Points on a hilly landscape, in no order, each with its height.
From any point a climber steps to the highest of the 2 points nearest to it. It stops when none of these is higher. Distance is the straight distance between rows; heights are no part of it.
rutet: [148  77  88 144 123 130 158 118  83 122 123 121 134 148 124  95 111  96
 145 109 117 175]  (h 95)
vefig: [125 132  78 165 126 108 137 164  90 156 177 169 113  98 105 152 117 138
 101 103 165 110]  (h 413)
kekop: [131 134  77 114 134 132 143 140 110 120 200 174 132 113  74 174 138 154
  98 104 129 107]  (h 340)
lutip: [123 131 130 168 147 120  57 156 173 132 128 153 148 118 131 174 121 110
 119 119  79 141]  (h 104)
pufo: [145 143  75 170 133 114 119 146 116 173 157 171  96 116 136 138 162  82
  69 134 178 135]  (h 526)
moso: [183 118  98 147 102 131 166 101 128 138 102 139 111 170 151 122  54  75
 161 120 121 118]  (h 295)
mipa: [117 141  92  96  90 166 158 116  98 166 190 156 161  81  81 175 136 141
  94  96 144  95]  (h 283)
Sipa: [125  78 163 143 170 142 129 118  98 133  73 157 105 184 171 107 157 143
 155 239 114 138]  (h 679)
Biba: [104  85 169 119 115 117 149 190 162 106 117 134 135  86 118 126 166 105
 159 153 124 155]  (h 452)
vot: [123 147 143  74  81 147 145 140 139 177 175 161 173  86  77 152 120 131
 131  78  99  98]  (h 230)
Tuka: [113 147 135 154  96 101 142  90 114 175 170 132  77 102 109  98  81 117
 154  93 118 118]  (h 282)
piz: [120  92 130  97 121 170 163 101 160 129  86 150 134 160 221 129 176 143
 112 142  70 101]  (h 763)
tep: [156 187 117 120 127 119 160 116 102  96  99  78 129 143 131 172  91 136
 123  90  89 122]  (h 326)
kov: [137 103 109 121 115 107 122 151  56 139 153 103 175 119 113 110 116  84
 137 120 140 147]  (h 70)
sugo: [114 132  83 115  99 134  77 114 109 125 156 115 142 113  93 103  54 136
 110 121 140  79]  (h 397)
pufil: [145 161 124 132 157 127 142 115 104  97  77  85 131 132 126 137 129  92
 131 100 137 127]  (h 362)
Nad: [179 106 133 171 147 142 120 128 126 122  81 138 102 185 175 148 154  82
 195 199 158 172]  (h 525)
zilaz: [181 121 149 137 146 122 193  89 168 137 105 153 123 131 145 123  59 116
 114 109  72 113]  (h 366)
gado: [ 69 134 133 136  79 122  96 151  96 139 148 110  85 104 118 131 159 114
 107 211 122 154]  (h 217)
bidal: [122  86 210 110 104 119 112 160 146 118 112 142 101 117 125 126 178 121
 142 166  84 149]  (h 509)
Gamom: [154  94  81  86 137 141 111 147 166 110 189 119 137 100 105 134 168 129
  93 143 151 108]  (h 350)
Dur: [177 147 120 107 195 132  97 143 146  63  77  89 132 152 147 135 129 106
 119 118 144 137]  (h 396)
Zab: [105 187  89 173  82 100 135 116  83 203 165 146 113 158  83 109  81  92
 111 149 161 111]  (h 154)
zita: [153  86 215 114 113 113 140 120 120 139  98 136 112 111 170 145 165 135
  99 147  66 132]  (h 581)
gize: [ 98 100 106 148 101 114 167 135 135 106 109 127 148 158 189  99  68 127
 128 120 138 115]  (h 210)
zam: [135 129 140 122  86 135 155 160 115 165 141 158 105  95  48 120  55 132
 156 119 132  81]  (h 268)
zeluv: [152 133 137 117 134  87 154 150 167 115  85 126 207 153 138 134  66 174
 118  70 108 139]  (h 260)
Dol: [140 112 133  87 116 129 134 139 184 129 110 158 179 130 134 122  78 124
 129  67 110 137]  (h 229)
sis: [ 83 152 160 138  96 127 120 153  85 129 114 108 108 113 114 181 175 118
 144 163 102 148]  (h 253)
mik: [108 140 135 108 172 108 128 180  97 140 154 124 149  82 132 143 189 109
 143 129 200 159]  (h 32)
rizar: [ 90 145  94 105 122 143 144 160 155  90 144  96 161  72  48 130 159 174
 128 152 152 104]  (h 239)
vebi: [149 124 139 152 110 126 152  70  85 176 125 110  98 107 113  71  71 106
 146 128 137  86]  (h 228)
zabe: [121 147 107  84 104 149  95 117 155 121 142 113 137  74  88 114  84 136
  86 131 124 120]  (h 453)
votin: [129 105 107 138 102 111 167 154 140  94 132 193 108 118  88  88  66 111
 130 100 168 116]  (h 422)
zot: [144 107 172 157 101 164 148 122 123 111  93 144 125 130 167 149 148 136
 126  69 107 131]  (h 177)
gamap: [173  80 179 133 143 150 125 138 122 125 102 145 124 156 182 144 174 137
 191 219 123 149]  (h 597)
Deka: [136 150 127 105 125 146  80  81 159 118 129 132  81 114 119 107  93 152
  98 125 141 152]  (h 517)
kilob: [ 92 130  59 109 130 170 140 133 167 135 153 100 199  85  54 154 144 203
 119 115 159 105]  (h 273)
Godok: [138 148  90 127 176 121  99 133 163 121 162 107 108 119 159 218 206 139
 111 150 149  85]  (h 125)
rim: [144 131 160 142 140 113 173  83 120 118  93 127  96 162 194 123 136 102
 107 146 123 145]  (h 489)
vakep: [119 156 125 140 164  98  96 138  98 141 157  84 107 132 123 154 209 117
 161 179 145 128]  (h 162)
Vizo: [142  88 135 110 103 119 135 159 153 113 153 125 145  79 116  94 158 111
 116 131 140 105]  (h 395)
zesuv: [149 125 178 123 107 104 136 115 101 146 138 119 128 108 173 128 140 130
 133  59 116 125]  (h 207)
Vidut: [104 160 103 122 117 129  72 144  98 163 164 113 112 137 101 150 197 104
 136 225 130 130]  (h 185)
nav: [144 176  99  90 135 153  74 101 138  84 144  98 122 156 109 167 178 103
 187 152 161 127]  (h 339)
Mesed: [165 137 113  96 146 151 107 163 196 154 149 134 199 116 142 173 181 180
 104  85 158 122]  (h 89)
Tinos: [115 121 121 139 137 120 113 176  67 130 122 130 161 114 117 126 173  74
 112 146 153 159]  (h 51)
ratus: [100 131 146  89 116 110  79 114 123 116 152  55 100 131 130 118 156 153
 152 178 117 130]  (h 455)
lek: [117 151 117 155 127 127 131 109 155 162 170 144 117  65 116 137  78 120
 172  94 119 138]  (h 333)
zik: [138 118 117 175 118 113  84 152 148 136 150 148  85 122 172 108 156  93
 108 133 154 148]  (h 651)
vas: [101 104 117 120 156 137 100 101 113  99 113 189 164 159 132  84  54 158
  96  76 124 114]  (h 300)
Kulo: [ 89  76 168 162 145 138  78 117  88 159 109 172 103 167 183 111 164 125
 137 207  88 150]  (h 792)
latov: [161 133 155  90  92 108 141 132 168 176 139 183 174 108  81 144 100 142
 120  64 108 142]  (h 189)
lufu: [160 129 127 133 139 120 174 128 102  91 116 160  77 128 133  78  76 125
 105 119 172 129]  (h 529)
rezav: [120 138 115  99 161 107  95 132  92 157 162  94 153 111 105 152 138 154
  77 110 115  90]  (h 276)
niba: [112 146 130 128 132 120 170 183 191 133 164 110 167  65  85 149 171 176
 135 132 164 116]  (h 205)
siko: [118 134 118 128  63 119 148 130 103 174 176 149  98 137  95 113  68 106
 144 127 156  86]  (h 220)
nosob: [ 97 103 116 149  87 121 146 122  94 155 114 147 138 172 175  64  69  97
  94 135 118  86]  (h 166)
darif: [151 148 125 122 168 109  94 136 162 137 160 128 149 115 155 185 178 154
  88 102 153 125]  (h 108)
Tupi: [160  95 145 136 106 188 157  89 133 133  64 132 127 120 135  98 137 113
 149 106 109 147]  (h 147)
zusi: [ 87 140 132 132  95 114 132  85  77 108 127  89 107 172 135  80 133 130
 120 129 125 112]  (h 372)
tigig: [109 164  83 164 122 104 127 107  85 172 176 107 102 123  84  90 131  99
  98 144 157  94]  (h 107)
tur: [167 133 128 147 145 135 115 134 163  83  88  98 126 176 179 152 124 152
 160 114 126 159]  (h 429)
mevov: [132 121 156 162 173 148 149 113 152 105  97 103 119 122 114 143 128 149
 189 145  85 158]  (h 418)
zurip: [122 108 148 149 104 113 173 142  84 169 119 164 127 194 145  75  45 107
 122 174 158  55]  (h 105)
gofal: [136 142 113 122 130 110 177  78 124  82 127 147  82 178 104  90  69 112
 138  88 134 123]  (h 425)
zude: [113 133 149 136 147 148 127 173 131 109 135 131 173  78 150 174 176 134
 137  82 177 149]  (h 40)
kesub: [130 132 169 103 151 103 138 135  81 141 141 110 171 108 109 141 119 147
 117  55 125 114]  (h 240)
Zuzad: [118 131 139 123 154 122  63 107 133 123 133 163  88 133 123 111 106 107
  95 143  98 150]  (h 593)
boto: [152  99 135 166 136 146 104 130 128 102  75 109  85 176 159 149 156 101
 179 144 103 140]  (h 469)
pobi: [160 141 146 144 137 125 108 167 225 135 123 123 167 118 133 157 177 182
 156  94 175 132]  (h 71)
muda: [111  88 163 134 167 135  74  88 127 138 119 165  94 171 151 117 137 141
 134 150  83 164]  (h 683)
pul: [184 122  75 136 115 101 156  93 147 123 145 116  79 137 125  96  72  99
 156  86 146  97]  (h 352)
zetod: [ 99 165  98  89 168 107 129 144 158  93 168 148  90  98 111 131 136 137
 117 123 150 132]  (h 488)
Tivu: [ 97 175 114 151  69 132 135  76  70 160 100  91 121 191 142  96 150 110
 140 143 120 155]  (h 324)
Dava: [168 141 120  87 111 132 177 141 126 130 152 184 108  96  72 119  46 119
 141  99 167 117]  (h 338)
mepod: [111 114 105 119 144 134  92 153 148 118 173  88 185 114  96 143 145 182
 117  90 142 105]  (h 309)
vune: [117 142 175 129 147 105 133 172 188 118 119 105 170  72  91 131 156 171
 110 131 101 135]  (h 173)
zuso: [106 179 105 126 155 119 117 139 107 133 172  73  92 140 143 198 192 142
 119 136 168 127]  (h 143)
neto: [112 139 121 110 121 131 106 106  76 110 143  38 123 137 109  94 131 129
 124 159 136 136]  (h 419)
varez: [ 81 184 128 112 190 113 105 100 169 116 164 122 107 101  66 109 142 159
 146 140 129 133]  (h 551)
leri: [176 132 119 115 139 116 184 146 152  92 107  99 150 162 121 164  90 160
 135  89  81 150]  (h 292)
konam: [ 98 133 127 178 168 139 138 123 131 123 136 122 118 103 100 138  97 149
 190 103 116 163]  (h 380)
niru: [150 133 133  99 181 144  88 129 142  58 112 111 136 135 106 129 176 103
 173 149 167 132]  (h 365)
bubut: [131 134 160 141 141 163 118 185 182  80  97 121 176 102 130 146 189 157
 162  98 161 146]  (h 55)
gase: [ 94 137 146 144 158 143 162 100 137 105  79 161  77 169 195  95 165 120
 108 185 131 128]  (h 573)
guvi: [145 108 153 131 157 113 155  71 153 138 108 120 103 134 172  95  75 107
 111 124 111 142]  (h 424)
mive: [ 80 167 137 141  87 135 104 131  67 136  93  71 133 166 148 161 154 103
 131 147 109 173]  (h 285)
Fekog: [120  89 184  95  96 144 129 106 166 119  83 159 152 149 163 124 150 140
 104 133  61 129]  (h 669)
samo: [132 124 150 119 143 133  72 165 147 112 104 117 142 123 136 185 154 142
 124 177  89 155]  (h 126)
toz: [108 112  92 147 147 164 148  95 117 125  69 143 121 162 182  97 170 119
 105 174  80 114]  (h 665)
Likag: [110 126 162 102 111 117  95 167 167 137 112 108 165 108 111 135 119 173
  86 156  88 154]  (h 148)
kareb: [166  82 128 133 114 161 182 121 105 129  97 136 159 111 113 109  78 137
 160  97 126 148]  (h 121)
dupon: [129 111 128 194  81 133 128 127 137 128 109 153  97 167 174  89 173  84
 127 142 155 141]  (h 545)
pigu: [128 137  86 110 125 134  73 122  95 107 121 131 155 155 140 117  55 134
  95  89 155 121]  (h 348)
mus: [ 86 105 127 113 137 152 169 104 115  98  90 154 155 146 153  77  87 166
 113 114 110  95]  (h 254)
tum: [170 110 106 150  88 140 177  70 106 173  94 167 103 184 175 116  68 108
 109 127  85 120]  (h 237)
mado: [ 66 141 144 104 173  94 100 118 136 145 178  85 125  95 113 121 156 145
 135 146 122 139]  (h 498)

Where does a climber stop that starts at each point below?
Gamom: piz
nosob: Kulo
zude: varez
vakep: varez
mik: mepod
latov: zik
samo: mepod
